Each row is a point on a landscape with many valleys, with its height.
From any point a ball rolls to the lowest of the 2 points nearest to it. It stops when none of these is lower. Distance is the straight distance between rows; heights are no part of it.
q426: [ 78 155 173 135 108 134 133 102 111 106 119 188 170 120  78 148  76  87
 138 117 173 102  79 116 141 100 136 101 174 125  95 156 128 226 105 135
 137  60  80 157 170 100 104 104 103 189 173 125 145 174 146 137]  h=6.29
q725: [ 79 134  95 170 126 111 113 101 121 150 130 213 140 127 135 151 116  96
 136  78 100 101 124  84 146 145 154 140 159 108 106 126 136 153 167 107
  77 102 116 152 144 145  94 147 160 140  88  98  73 192 126 138]  h=3.11
q779: [ 92 122 119 176 101 104 140  47  77 151 104 125 153 136  88 151 139 109
  39  93 130 139 119 134 114 161 149 189 130 121 198 173 135 158 176 157
 148  91 126 126 156 117 131 113 174 148 116  76 115 141 154 109]  h=5.21
q904: [160 105 141 137 125 153 123 126 117 121 144  83 143 148 142 162 149 205
 112 152 144 141 162 162 130 138 124 144 129 168 132 125 142 135 190 136
 112 125 126  40 132  79 159  86 144  96 134 132 147 106 131 118]  h=1.83
q976: [ 91 149 115 119 136 141 127 158 126 123 120 185 130  87 135 143 130  97
 163 117 114  81 105 106 183 117 133  48 154  88  46  98 112 153 119 119
  81  79  67 152 153 129 115 133 104 120 154 132 123 130 137 132]  h=3.29
q171: [106 161 133 135 155 116 102 116 124 186 106  99  80 112 137 146 177  87
  58 102 114 148 121 146  91 153 130 175 120 123 134  72 119  71 162 119
  81 165  99 148 119 139 117 104 126  78 128 122 106 148 107  51]  h=5.54
q869: [113 134 139 137 119 173 119  94  87 131 128 125 116 110 120 119 117 100
 110 140 132 173 136 104 106 187 127 150 106 114 167 129 109 160 108 131
 164  83 144 142 179 120 133 192 143 199 124 114 171 122 126 152]  h=2.96
q515: [135 154 126  75 174 165 152 151 114 120 122  94  83  65  90 131 164 118
 134 149 123  99 126 112 154  89  78  72 128  87  73  72  97 117 115 123
 127 109  84 164 150 121  99 107 109  87 137 122 160  97 125  97]  h=4.77
q918: [ 73 121  83 123 103 193 118 160 130  98 107 155 123 131 129 135 105 116
 153 128 106 176 116 118 184 147  93 121 141 102 115  87 137 157  97 117
 133 101 104 112 154 144 102 178 127 165 127 103 131 113 120 141]  h=6.32
q52: [162 140 156 139 108 121 137 139 125 130 175 157 141  93 160 113 156 174
 146  92 116  99 119 132 141 152 150 104 130 150 139 111 126 156 118 122
 114 142 145 129 115 111 119 151 115 111 148 147 153 137 133 145]  h=4.35
q724: [163 131 111  95 169 128 134 140 157 129 109  31 120 102 146 138 126 166
 101 184 138 166 126 183  86 130  54 120 121 146 123  94 133  86 189 136
  86 155  83  74 105  88 111  99  95  72 130 143 120  91  87  91]  h=2.59
q529: [104 116  94 143  86 108 113  63  82 128 114 157 167 140  97 151 145 126
  97 118 135 121 142 124 117 146 161 174 106 122 173 172 121 152 188 153
 136  95 151 124 164 125 128 135 153 167 132 103  95 152 128 104]  h=5.04
q594: [119  96 140 121 143  98 103 122 161 166 155 163  94 149 124 128 103 120
 118  64 111 143 196 117  80 158 138 199 135 100 174 121 141 113 112 124
 108 150 172 119 105 154 135 189 142 134  60 135 131 160  91 123]  h=5.66
q835: [139  75 169 152  90  74 126 144 196 136 117 180 158 168 156 116 174 175
 169 126 128  76 152 101 100 140 168 158 149 140 148 186 170 145 104 119
 133 179 163 126  53 129 178 109 163 102  88 162 140 172 155 140]  h=0.83
q670: [157 141 123 109  86 150 149 120 131 143 124 103 158 125 144 138  89 149
 120 173 151 123 118 142 125 121 127 129 111 126  84 145 116 160 143 114
 157 133  94 129 176  82 173  90 118 148 122 137 136 121 113 118]  h=3.37
q169: [157 137 102  76 145  92  92 159 163 145 166 134 146 156 158 115 102  95
 106 149 115 132 121 152  70 140 110 142 134 112 148 110 151  65  95 145
 126 197 143 144  66 163  74 149 116 130  95 173 146 102  91 119]  h=1.75
q880: [104 151 149 153 174 140 103 110  98 165 115  86  67 109 114 145 147 104
  63  56 118 156 145 131 117 155 144 187 123 148 151  84 120  93 153 135
 107 151 122 146 119 149 102  98 152  84 105 103 113 151 131  81]  h=5.44
q473: [173  94 117  78 132 120 131 147 189 138 117 113 181 172 166  91  87 166
 137 213 134 115 122 140  54 116 104 101 135 173 136 143 175 122 130 169
  99 200  94 107  35 144 132  92 119  94  83 164 129  50 114 115]  h=6.85
q459: [139 115 150 140 112 154 112  53  51 153 107 104 114 125  87 136 112 115
  62 147 137 174 133 113 106 166 151 142  96 126 176 149  87 160 123 152
 152  78 127 136 175 105 145 135 128 177 166 118 160 105 133 124]  h=2.34
q530: [119 128  95 122 134  71 139 163 170  99 129 188 178 152 150 128 157 148
 176  71  84  83 106 168 146 128 148 112 135 149 127 141 175  92 110 146
  86 147 122 118  75 180 112 141 123  86 129 134  80 105 130 123]  h=4.39
q361: [152 144 160 143 132 164 110 157 116 155 174 199  87 122 184 138  99 116
 168 139 131  94 122  64 137 165 160 114 170 106 135  75  90 150 127  70
 117 124 128 180 125 117 104 143 119 134 117 138 170 182 134 180]  h=5.69
q349: [184 101 136 109  88 125 125  87 110 146 113  71 118 183 119 136 105 180
  97 211 148 178 163 143  93  98 115 116  91 117 149 174 123 125 155 110
 147 120 145  68 192  81 180 115 138 172 149 165 124  82 110 101]  h=1.34
q587: [131 132 113 130 120  93 143 137 162 104 141 122 137 159 140 128 155 128
 140  89 131  91 128 146 132 109 154 191  96 121 140 189 155 115  86 104
 193 158 158 144 128 154 167 144 168 122 113 107 106 147 145 137]  h=4.40
q463: [ 81 126 103 127  69  88 133  77 122  92 118 165 172 159 114 141 132 120
 143 133 145  90 138 111 122 104 165 180  96 102 154 200 133 167 134 147
 180 115 158 136 162 136 143 129 145 194 116 113  85 171 121 163]  h=4.81
q328: [105 156 133 137 110  98 170 136 131 110 155 136 156 101 138 129 111 112
 172 128 168 116 102 129 167 108 148 110 138 130  95 172 120 170  74 104
 165  79 124 149 149 120 152 161 103 168 158 128 145 136 169 172]  h=5.19
q457: [128 151 167 140 133 134 187 101  77 114 123  51 100  91 120 119 172 168
 117 114 162 116 107 110 156 108 128 136 106 133 142 140 140 146 101 112
 166  87 108 125 140 100 148  93 128  97 161 119 158  92 175 161]  h=5.43
q447: [ 96 138 118 122 173 119 118 158 147 138 126 125  81 126 142 131 161 118
 162  79 112 131 130 114 153 147 127 146 116 100 112  61 161  84  79  95
  97 153 106 164 120 182  90 145 169 107  87 111 105 122 111 146]  h=3.20
q912: [164 121 141 110 135 141  88 153 110 152 164 199  88 142 162 141 120 121
 167 153 111  94 131  76 120 155 156 115 162 106 128  39  97 100 134 117
  72 168 140 155  88 125  79 109 128  75 107 150 161 136 107 159]  h=5.39
q810: [136 129 126  87 169  96  91 160 170 121 138  90 111 156 142 117 106  97
  97 125 117 127 147 182  79 129  89 156 115 127 132 116 154  37  82 158
 129 192 128 145  64 175  64 116 130  98 112 152 114 121  95 105]  h=2.11
q510: [132  98  97 111 129  93  84 122 149 165 162 153  97 142 135 118 131 105
 143 158 125 166 170  96  60 153 144 180 113  74 160 142 124 105 115 112
 143 160 192 148 119 150 146 186 128 185  81 178 136 141  77 133]  h=5.77
q598: [140 147 161 172 153 143 157 132 128 102 111  31 108 111 116 118 139 120
  90  63  89 119 127 179 121 117  92 162  97 180 142 121 136  63 158 146
 154 177 126 111 115 158 131 117 156 104 150 122  90 129 129  92]  h=2.76
q902: [ 84 142 151 117  86 129 109  98 118  85 113 193 172 123  91 145  82  89
 163 139 157 115  97 101 129 109 126  85 149 114  93 161 110 207 118 146
 157  83 106 170 180 124 103 153 100 245 158 144 123 198 115 144]  h=6.51
q124: [ 96 185 124 153 138 135 167 156 100 119  88  91 154  93 122 108 157  90
  99  70  74  93  81 147 151 118 112 118 120 152 142 167 139 119 152 125
 154 116  72 158 141 157 164 146 164 122 134  63  77 132 154 115]  h=4.36
q801: [157 127 125  72 139 116 111 146 146 139 151  99  98 129 133 119 143 140
 136 159 135 117 134 110 130 113 129 132 108 107  79 116 133  89  92 126
 123 173 150 161 107 144 102  79 126  85 111 144 156 108 113 130]  h=5.51
q956: [ 90 162 153 156 130 126 185 130 117 112 123  97 175  90 126 117 114  95
 125 111 138 130  90 126 148 122 119 119 140 156 115 160 129 194  69 105
 175  64  90 163 158 118 147 169 124 152 158  85 154 122 175 155]  h=4.88
q710: [149 120 146 152 131  90 121 134 160 117 155 101 103 165 143 112 164 138
 104  84 119 124 165 141 111 114 140 186  93 117 164 201 149 102  73 108
 185 155 197 123 106 141 163 146 189 122  97 140 132 160 147 132]  h=4.24
q523: [142  57 106 110 129 110  85 116 125 124 140 174 124 199  96 132 113 138
 135 148 107 142 163 148 138 135 148 130 118 156 124 142 138  96 109 174
 120 147 195 100  90 181 115 110 148 121 116 124 116 102 130 127]  h=6.03
q334: [102 144 165 161 155 195 133 140  73 124 114  28  61 141 115 114  98  98
  88 113 130 180 132 129 148 127  98 162 130 136 141  94 113 106  88 117
 162 115 157 119 142 137 122 119 171 138 108  84 150 124 155 177]  h=4.96
q395: [153 135  99 122 183 135 154 149 145 132  88  51 126  67 107 104 140 150
  81 144  92 131 124 173 122 126  47  79 115 138 121  94 119  82 170 151
 105 159  91 105 128 109 107 118  95  75 138 151  92 101 108  60]  h=3.03
q249: [ 75 174 129 155 140 112 177 144 103 111  93  91 125  74 116 109 178 112
 146  57 114 125  86 117 174 108 125 123  94 144 128 130 148 107 109 108
 138  93  81 158 128 166 149 158 152 127 152  77  77 103 154 143]  h=4.03
q149: [113  81  97 117  87 120 110 124 120  99 127 161 156 167  99 138 123 137
 172 144 121 140 145 133 167  81 149 103 116 146  97 159 133 128 103 171
 126 100 189  93 127 164 142 122 110 145 134 127 132 110 137 164]  h=5.80
q961: [ 63 128 122 170 124 175 142 105  84 137  91 124 108 139 102 136 106  98
  92  87 140 197 107 128 173 165 129 149 167 124 164 109 157 157 115 126
 133  59  98 142 143 129  92 120 164 147 107  40 132 111 170 176]  h=4.32
q245: [114 149 174 165 128 153 124 125 114 131 163 194 111  99 159 131  97 100
 153 124 156  95 101  82 149 160 161  99 167 132 135 103 122 187 114  76
 144  83  83 185 143 111  93 149 113 166 140 124 168 178 154 179]  h=5.91
q229: [157  96  90  92  99 118 151 157 181 109 113 175 204 130 106 115  81 141
 168 176 112  96 111 136 135  91 115  50 146 137  77 139 125 144 135 179
 112 143 125 118  88 134 130 114  82 113 125 161 119 103 127 129]  h=6.33
q287: [152 139 141 133 154 115 131 151 168 120  97  73 108 142 141 129 125 107
  74 102 107 123 144 197  95 132  83 186 107 155 158 130 137  26 136 148
 141 186 126 109  97 155 118 121 129 103 149 141  72 138  89  59]  h=2.46
q791: [132 142 182 132 127 131 171 142 129 109 134 173 133  69 125 105 142 168
 210 149 176  85 118  77 141 108 136  78 144 136 104 122 110 200 110  96
 133  89  77 144 124  80 146 123  82 127 206 155 148 127 141 122]  h=4.49
q867: [112 167 120 164 135 165 134 118  94 154  83  87 157  87 137 141 169 158
  78 112  98 140  91 158 128 181 133 135 130 155 138 132 144 158 196 133
 119 105  56 103 134 107 156 120 145 104 146 100 138 132 125  67]  h=5.41
q180: [113  86  90 131  85 116  91 143 162 104 126 230 160 155 141 134 109  98
 199 160  96 114 128  95 124 140 153 116 141 101 133 119 137 135 120 117
 131 150 166 144 111 191 115 160 122 191  85 145 130 159 107 170]  h=6.12
q325: [148 146 163 136 140 129  87 112 116 140 150  47  85 140 141 109 131 117
  60 123 142 168 135 136  94  97 125 180 102 118 141 136 106  80 110 108
 146 164 188 133 124 117 131 112 126 125 120 142 146 146 121 107]  h=3.89
q748: [103 135 144 149 127 129 174 120 120  89 107  97 178  96  63 116  84 103
 105 100 111 124  98 142 142  81  89 113 129 149 118 174 107 195  88 138
 172  54  96 127 163 122 165 164 119 169 160  82 151 136 171 113]  h=4.56
q423: [ 86 161  97 127  94 127 108 148 136  78 130 208 181 127 118 150 132 102
 163  96  91 108 104 151 150 103 134  83 141 126 116 146 140 149 146 144
 109 107 140 133 161 143 116 178 103 174 141 118  91 177 114 130]  h=5.63
q316: [161 130 140 123 175 153 124 127 120 129 116  28  94 110 136 161 146 190
 121 162 149 180 139 171 106 140  95 135 125 153 133  98 130 118 211 132
  98 130  98  59 120  82 147  77 123  72 145 126 143  99  93  92]  h=2.23
q167: [185 146 129 106 132  84 135 149 177 115 151  70 140 135 182 109 150 175
 130 134 140 135 122 168  62 131 109 163 101 138 140 149 174  91 119 119
 147 199 149 103  89 121 133 130 122 102 123 161 128 111  96 111]  h=1.71
q571: [ 85 123  79 109 111 150  96 131 117  86 106 164 152 128 112 138 121 107
 156 104  89 151 137 135 150 158 104 127 109 111 136 126 124 134 139 155
 122 108 147 135 167 166  99 205 134 188 135  97  99 140  85 129]  h=6.04
q504: [ 88 152 110 135 134 116 138 130 130 120 127 214  98  97 148 145 158 122
 198 117 120  82  92  64 181 123 161  64 135  96  82  80 133 120 121 104
  56  77  85 147 134 147 101 131 118 121 157 125 105 119 132 161]  h=2.61
q757: [117 131  76 130 145 104 131 149 161  87 112 160 163 173 107 140 151 134
 138  80 100  90 130 184 181 104 128 137 133 152 113 166 154  93 143 163
 109 133 147  96 103 178 117 119 137  83 147 100  66 125 126  93]  h=4.68
q422: [201 136 130 110 125 112 100 141 165 143 149  62 117 170 175 103 121 178
 106 185 145 161 138 148  85  98 106 118 124 139 132 168 153  89 145 124
 115 182 180  97 103  82 136  99 121 105 122 166 148  88 105 107]  h=1.33
q148: [ 97  63 112 118 129 134  79  89 105 115 113 132  83 193  87 142 144 140
 116 117 132 180 182 129 153 169 145 155  94 127 154 141 119 109 147 168
 124 114 192  83 135 168 106 136 174 147 115 118  98 128 129 127]  h=6.22
q493: [102 162  80 158 122 144 129 122 112 132  87 116 182 122 134 159 152 145
 107 120 102 126 107 182 128 154 121 139 127 146 128 173 144 140 207 144
 122 110  88  84 172 118 165 115 153 115 143 101  83 150 121  62]  h=5.20
q476: [177  90 101  86 158 111 155 143 185 105 109  91 177 143 154 127  97 183
 181 202 140 126 147 162  95 120  89  92 123 164 101 138 175 114 171 152
  96 158  88  80  83 119 151 106 135  86  89 144 114  80 103 148]  h=6.72
q600: [146 151 105 122 154 126 165 154 138 113 114 102 153  77 127 113 161 153
 122  99  97  90 100 161 139 150  81  86 111 133 112 121 139 102 138 137
 115 152  98 112 135 123 115 150 102  74 144 139 100 109 115  87]  h=3.53
q376: [133 125 136 174 142 135 155 128 111 102 144  63 122 114  99 124 151 143
  99  52 117 127 141 169 187 107 126 135 105 152 130 135 144 103 132 140
 151 124 142  89 117 162 120 128 144 114 159  94 111 113 169 127]  h=3.12
q223: [147 136 175 162 155 122 106 136 131 110 149  51  58 167 132 107 123 126
  84  98 127 146 166 152 122 100 112 166  99 126 140 160 139  59  78 123
 167 175 207 119 107 141 125 121 182 135 108 142 130 150 144 140]  h=4.07
q945: [159  91 100  94 132 123 180 157 193 101  88 138 211 114 147 116 109 193
 203 188 141 111 131 150 125 111  89  48 146 154  91 116 146 160 173 158
  82 134  83  78  93  92 148 100 110 106 116 156 106 108 120 151]  h=6.56
q525: [137 147 156 153 128 154 113 105  87 162 180 136  98 129 150 105 123 110
 117 137 159 149 129  86 107 159 148 142 139 117 158 146 117 169 105 101
 158 110 174 159 156  84 135 155 136 152  95 136 182 156 136 174]  h=3.46
q656: [ 78  94 128 138 144 164  98  72  56 116  95  87  61 179  76 145 119 127
  96 112 129 193 180 123 162 174 122 157  95 129 174 127 102 107 139 161
 138  89 175  96 163 161 114 136 173 165 113 108 101 118 139 137]  h=6.41
q496: [114  88 161 172  91  66 142 138 164 118 119 202 144 139 146 122 168 148
 203 141 137  75 113  72 138 113 201 130 142 149 120 124 147 130 102  94
  98 151 153 143  54 155 169 104 128 114 118 161 138 153 161 179]  h=1.32
q388: [154 154 153 142 122 128  98  89 111 176 165  91  96 127 157 102 142 115
  78 158 161 166 130 111  76 112 146 184 125  99 168 159 113 126 117  94
 141 152 173 142 141  79 157 122 113 136 102 151 157 156 117 135]  h=3.72
q826: [180 110 139 108 107 157 158 115 140 132 137 101 160 107  98 119  87 156
 124 164 142 134 143 127 126  97 110  95 127 136  89 154  89 180 120 124
 159 108 113 107 175  78 157 127 100 154 152 131 154 115 139  83]  h=2.99
q696: [126 118 132 132  83 131 143 106 142 145 124 162 166 137 159 133 109 149
 151 161 166  79  97 107 127 142 163 143 138 139  96 136 123 166 170 112
 148 145  95 143 148  88 164  79 121 164 109 136 107 166 113 155]  h=3.62
q461: [145 107 128 100 141 124 183 128 143 108 111 126 105 110 109 102 200 222
 197 161 149 119 129 116 140 101 111 119  98 134 104 102 167 128 135 132
 101 129 120  75  89 115 130  80 109  75 155 139 127  64 112 133]  h=2.38
q404: [142 156 192 139 118 136 149 153 115 140 160 161 132 114 169  94 138 170
 177 176 190  85 121  76 146 120 157  79 147 153 123 150  95 191 102  79
 161 107 132 147 116  78 163 113 108 142 168 168 168 153 163 185]  h=4.84
q718: [143 150 123  70 152 121 127 142 142 125 121 100  91  97 118 112 176 131
 147 170 132 103 130 100 118 105 106 110 100  86  73  79 132  90 134 121
 116 169 107 172 134 140  83  79 113  90 125 151 134  84  92  94]  h=5.25
q720: [175  97 125 122 157 147 173 141 140 117 134  96 123 104  84 118 104 179
 141 132 137 132 146 129 170  84 116  96 128 132  97 136  91 156 102 126
 131  88 118  87 135  84 138 106  85  86 172 130 146 114 164 118]  h=2.44
q580: [102 126 104  98 137 200 111 154 132 127 127 132 128 108 117 153 103  63
 112 143 105 150 147 119 142 150  81  87 159  95  81  78  92 138 120 128
 136 109  88 142 185 123 115 166 128 157 129 121 165 114 119 105]  h=5.89
q153: [175 113  92  89  96  95 107 141 176 176 160 139 138 158 156 110 126 103
 106 200 150 163 144 133  21 110 146 139 125 109 158 124 144  88 109 126
 125 204 152 143  82 135 116 139  83 161 131 193 133  93  69 107]  h=1.28
q913: [141 141 115 116 136  90 167 152 151 102 141 159 160  88 155 107 174 164
 190  99 113  79  90 145 141 141 125  80 115 141 115 115 157 125 103 125
 113 150 127 128 103 145 114 172  89  95 145 155 122 107 125 141]  h=4.02
q365: [ 98 145 191 165 129 132 131 109 111 125 130 196 132 112 138 127  81 102
 145 124 178  97  64  82 150 121 148  90 190 133 109 134 122 209 119  92
 130  64  58 180 150  97 101 110  99 166 192 125 156 191 154 165]  h=6.09
q949: [194 120 134 118 108  94 103 156 172 190 162 164 140 138 173 114 125 129
 132 194 144 129 131  99  60 132 155 139 141 134 137  98 131 122 142 109
 110 200 148 154  81 110 130 105  98 133 110 192 150 143  88 140]  h=0.87
q26: [177  79 156 133 109  89 116 160 198 169 124 170 164 161 162 106 129 150
 148 172 125 109 138  92  33 155 150 143 155 143 158 158 158 106  98 126
 116 204 161 145  42 129 164 105 133 124  71 182 148 145 120 124]  h=0.43
q610: [113 120 118 111  86 111 143 139 136 104 143 159 171 127 108 138  88 127
 182 162 155 130 129 121 163  75 141  98 139 134  70 164 117 166  76 131
 139  90 154 111 140 137 160 145  81 184 151 133 138 134 153 162]  h=5.48
q665: [178  82 125 100 168 122 186 148 158 123 127  81  91  99  97  98 133 201
 169 160 138 136 137 122 146  70 105  90 101 124 109 118 124 112 100 127
 121 136 142 104  77 105 122  84  79  59 152 159 140  81 139 130]  h=1.80
q627: [106 133 119 154  86 112 122  95 128 142 127 201 156 120 147 138 121 116
 136 127 138  74  86  90 143 130 164 134 143 128 105 138 129 162 177 109
 137 121  99 155 154 115 119 107 126 155 110 132  94 207 123 147]  h=3.41
q686: [130 144 113 102 136 114  90 129 135 179 140 107 100 111 159 144 164  79
  80 145 138 144 132 138  76 113 133 182 133  92 129  68 106  86 145 112
  79 179 112 158 113 124 103 104  88  74 131 145 129 138  81  68]  h=5.65
q798: [167 109 157  94 123 147  57 118  90 162 168 166  64 176 140 130 121 110
 107 162 149 168 172 128 103 135 167 127 152 120 175  89  80 102 144 148
  87 173 195 117  91  99 127  89 101  64 116 155 145 113 125 114]  h=4.92
q116: [ 89 129 161 155 130 187 142 120  73 129  96  87  90 148 101 106 105  99
  73 107 145 206 120 122 148 162 101 136 160 130 199 118 144 155  90 131
 156  69 127 131 142 109 115 133 168 153 113  61 178 102 184 196]  h=4.63
q993: [104 125 107 140 152 107 123 117 138 161 141 184 102 130 140 145 132 115
 140  75 105  97 139  92 142 163 160 156 140 109 115  87 139 113 139 115
  60 141 108 163 117 149  97 139 168  90  83 116 108 169 125 131]  h=2.81
q84: [103 136 145 173 141 132 119  70  85 172 112  91  90 128 100 136 133  91
  36  74 120 164 131 144 123 145 149 195 122 154 181 119 122 114 162 149
 140 112 129 129 130 135 124 104 167 111 114  80 128 141 151 103]  h=5.35
q284: [165 115 151 124 133 132  88  95 101 165 163 137  85 154 125 140 136 149
  81 102 133 153 154 147 122 156 164 148 127 150 153 104 105 105 158 166
 100 165 172  75 112 109 119 107 116  65 126 137 141 126 122  98]  h=4.76
q368: [ 89 132 133 154 111  81 139 126 143 121 125 220 118 120 164 152 143 123
 213 119 140 100  97  68 171 113 193 119 135 123 108  91 135 125 114  95
  75  92 112 151 103 165 125 117 121 133 136 135 124 140 145 195]  h=1.97
q556: [166 109  99  69 142 160 111 163 131 142 178 108 108 156 114 122  86 121
 147 175 123 145 166 124 135 124 122 100 132 121  85 110 110 102  98 143
 135 140 177 137 128 141 106 114 105 125 117 142 171  88 124 134]  h=5.78
q894: [142 136  87 113 101 104 128 174 192  87  95 195 197 151 186 138 139 138
 195 147 118  56  95 171  95 132 127 102 141 141 110 160 152 138 172 130
 137 187  96 139 117 123 168 132 121 142 108 167  78 150 110 123]  h=5.67
q400: [139  86 104 122 100 106 104 124 143 143 152 203 147 135 139 116 118 107
 183 169 114 127 151  90  94 163 152 134 115 104 149 132 104 125 147 114
 152 149 185 165 133 164 128 185 123 209 103 173 124 159  93 159]  h=5.93
q592: [ 86 126 111 148 104  79 144 112 152 105 137 186 168 154 139 142 144 111
 132  69 135  71 147 121 127 117 161 212 125 113 180 192 149 166 131 116
 163 125 154 153 137 128 150 149 166 137  93  98  87 184 137 148]  h=4.60
q733: [ 87 152 115 147 144 109 156 131 128 130 131 127 105 103 151 132 153 125
 150  65 140 144 114 108 185 134 153 153 122 115 135 106 156 127  91  83
 119  96  92 169 132 164 119 157 152 128 120  81 105 115 144 192]  h=3.63
q490: [130 158 168 161 108 120 193 106  88 122 125  53 146 124 124 112 122 120
  74 127 151 117  82 137 127 122 108 139 124 139 159 176 127 151  82 116
 204  93 121 134 168 111 161 123 160 136 128  92 156 110 178 167]  h=5.18
q769: [189 112 136 125 119 118 102 117 137 138 131  38 111 180 145 132 121 175
  72 206 143 202 154 164  87  73 100 137 104 133 140 162 145  96 163 101
 133 156 159  54 151  78 166 108 137 141 134 170 126  91  97  91]  h=0.93
q394: [161 118 163 151 120 150 104 121  93 126 181 165 123 142 141 127 148 161
 103  86 129 133 154 121 159 146 171 113 139 141 155 112 113 146 146 154
 101 127 180  85 120 109 117 127 128  97 136 127 165 134 144 142]  h=4.58
q923: [110 142 151 116 137 122 164 139 161 109  95 176 143  52 123 114 165 143
 186 131 136  76  93 102 150  99 110  33 149  95  68 117 109 183 139 121
  95  87  54 149 151  94 134 139  87 131 188 161 114 122 136  99]  h=4.00
q104: [174 122 150  67 149 127  56 153 109 146 173 146  77 169 157 130 108 115
 129 167 149 137 157 120  86 126 150 132 169 109 155  68  95  85 134 148
  83 189 169 144  65 117  70  90 104  58 108 155 164  94 111 132]  h=5.11
q979: [ 52 159 129 170 132 135 138 118  98 138 112 141 114 110 140 143 118 116
 138  66 160 181  99 102 193 142 136 135 161 125 153 105 163 168  97 101
 100  52  76 153 131 134  95 138 147 129 132  51 126 105 172 193]  h=3.99
q468: [111 136 137 125 132 192 110 116  67 145 104  45  79 136  81 128  81  63
  73 157 105 184 129 136 121 138  88 169 118 134 130  90  88  96 139 135
 163 118 135 129 156 142 122 127 136 160 124  96 164 122 136 120]  h=5.24
q770: [164 112 124 131  93 138 127  51  70 141 101  76 125 145  99 151 123 154
  79 181 148 163 148 123 103 137 139 141  81 121 159 167  90 134 153 134
 146 105 125  94 192  87 168 125 125 182 166 140 123  99 102  92]  h=1.76
q73: [ 90 180 113 145 139 138 109 164 114 151  96 117 145  75 147 123 156  70
  81 100  80  82  81 136 130 148 116  84 142  93 118 127 124 111 147 133
 124 124  80 179 176 150 175 164 151 126 121 105 107 131 129 119]  h=4.75
q128: [101 117 155 141 174 130  84 107 138 163 142 119  50 148 120 138 119 118
  77  30 116 193 201 138 123 146 142 179 138 122 168  86 119 106 134 138
  93 155 176 120 115 153 109 140 165 107  59 109 124 159 121 108]  h=5.55
q737: [126 117  79 124 100 111 116 120 141 123 111 172 178 156 128 148 142 143
 122 119 106 105 122 174 137 144 126 139 113 155 107 158 140 121 187 171
 120 145 137  85 140 138 115 107 135 108 133 116  71 134 104  61]  h=4.95
q660: [116 173  80 122  92 116 139 152 156  64 117 182 190 125 144 138 147 106
 168  99 106  69  94 181 142  98 125  98 143 132 127 177 133 148 157 128
 152 138 130 138 149 126 150 157 120 140 148 122  78 147 120 114]  h=5.32
q628: [158  99  85  77 133 135 135 157 164 121 155 156 170 126 102 129  83 106
 145 165 121 117 150 138 144 113  98  57 143 115  59 110 108 133 107 142
 120 138 123 132 123 129 101 127  85 111 123 150 148 105 131 120]  h=6.08
q794: [113 117 145 143 149 172 154 129  89  90  94  75 143 117  51 109  84 102
  99 121  77 170 128 136 128 124  72 124 115 156 143 150  89 152 104 151
 177  51 127 109 156 146 151 180 139 194 157  83 161 114 168 123]  h=4.09
q622: [105 140 129 103 186 165 148 163 101 117 135 135  85  82 106 144 123 123
 188 121 136 122 131  85 172 118 109  85 143  87  88  73 102 153  91 115
 116  59  71 148 135 121 109 133 111 106 178 105 165  99 143 135]  h=4.10
q777: [139 104 148 171 132 169 143 106  87 102 129  59 134 122  67 128  99 132
  82 105  99 144 151 155 167 118 103 122 106 154 143 141 108 114 136 147
 173  93 163  85 156 126 135 148 135 151 158 106 130 115 160 102]  h=3.54
q83: [101 139  89 100 145 181 109 146 104 142 122  97 108 119 100 150 105  52
  87 137 102 148 144 144 147 139  90 125 123 123  90  76 100  85 136 136
 135 132 101 140 171 158 118 131 131 132 105 112 136 121 121  99]  h=5.56

Where does a ball stop that starts at each point below?
q592 -> q769
q918 -> q733
q956 -> q26
q556 -> q26
q128 -> q769
q404 -> q26
q287 -> q26
q171 -> q769
q525 -> q769

Write out the way that a ball takes from each point below.
q148 -> q523, q149, q610, q328, q956, q748, q794, q777, q376, q598, q287, q810, q169, q153, q949, q26
q400 -> q510, q594, q128, q880, q84, q779, q529, q463, q592, q587, q710, q223, q325, q388, q525, q869, q459, q770, q349, q769
q476 -> q945, q229, q628, q556, q801, q718, q515, q622, q976, q504, q368, q496, q835, q26
q490 -> q956, q748, q794, q777, q376, q598, q287, q810, q169, q153, q949, q26
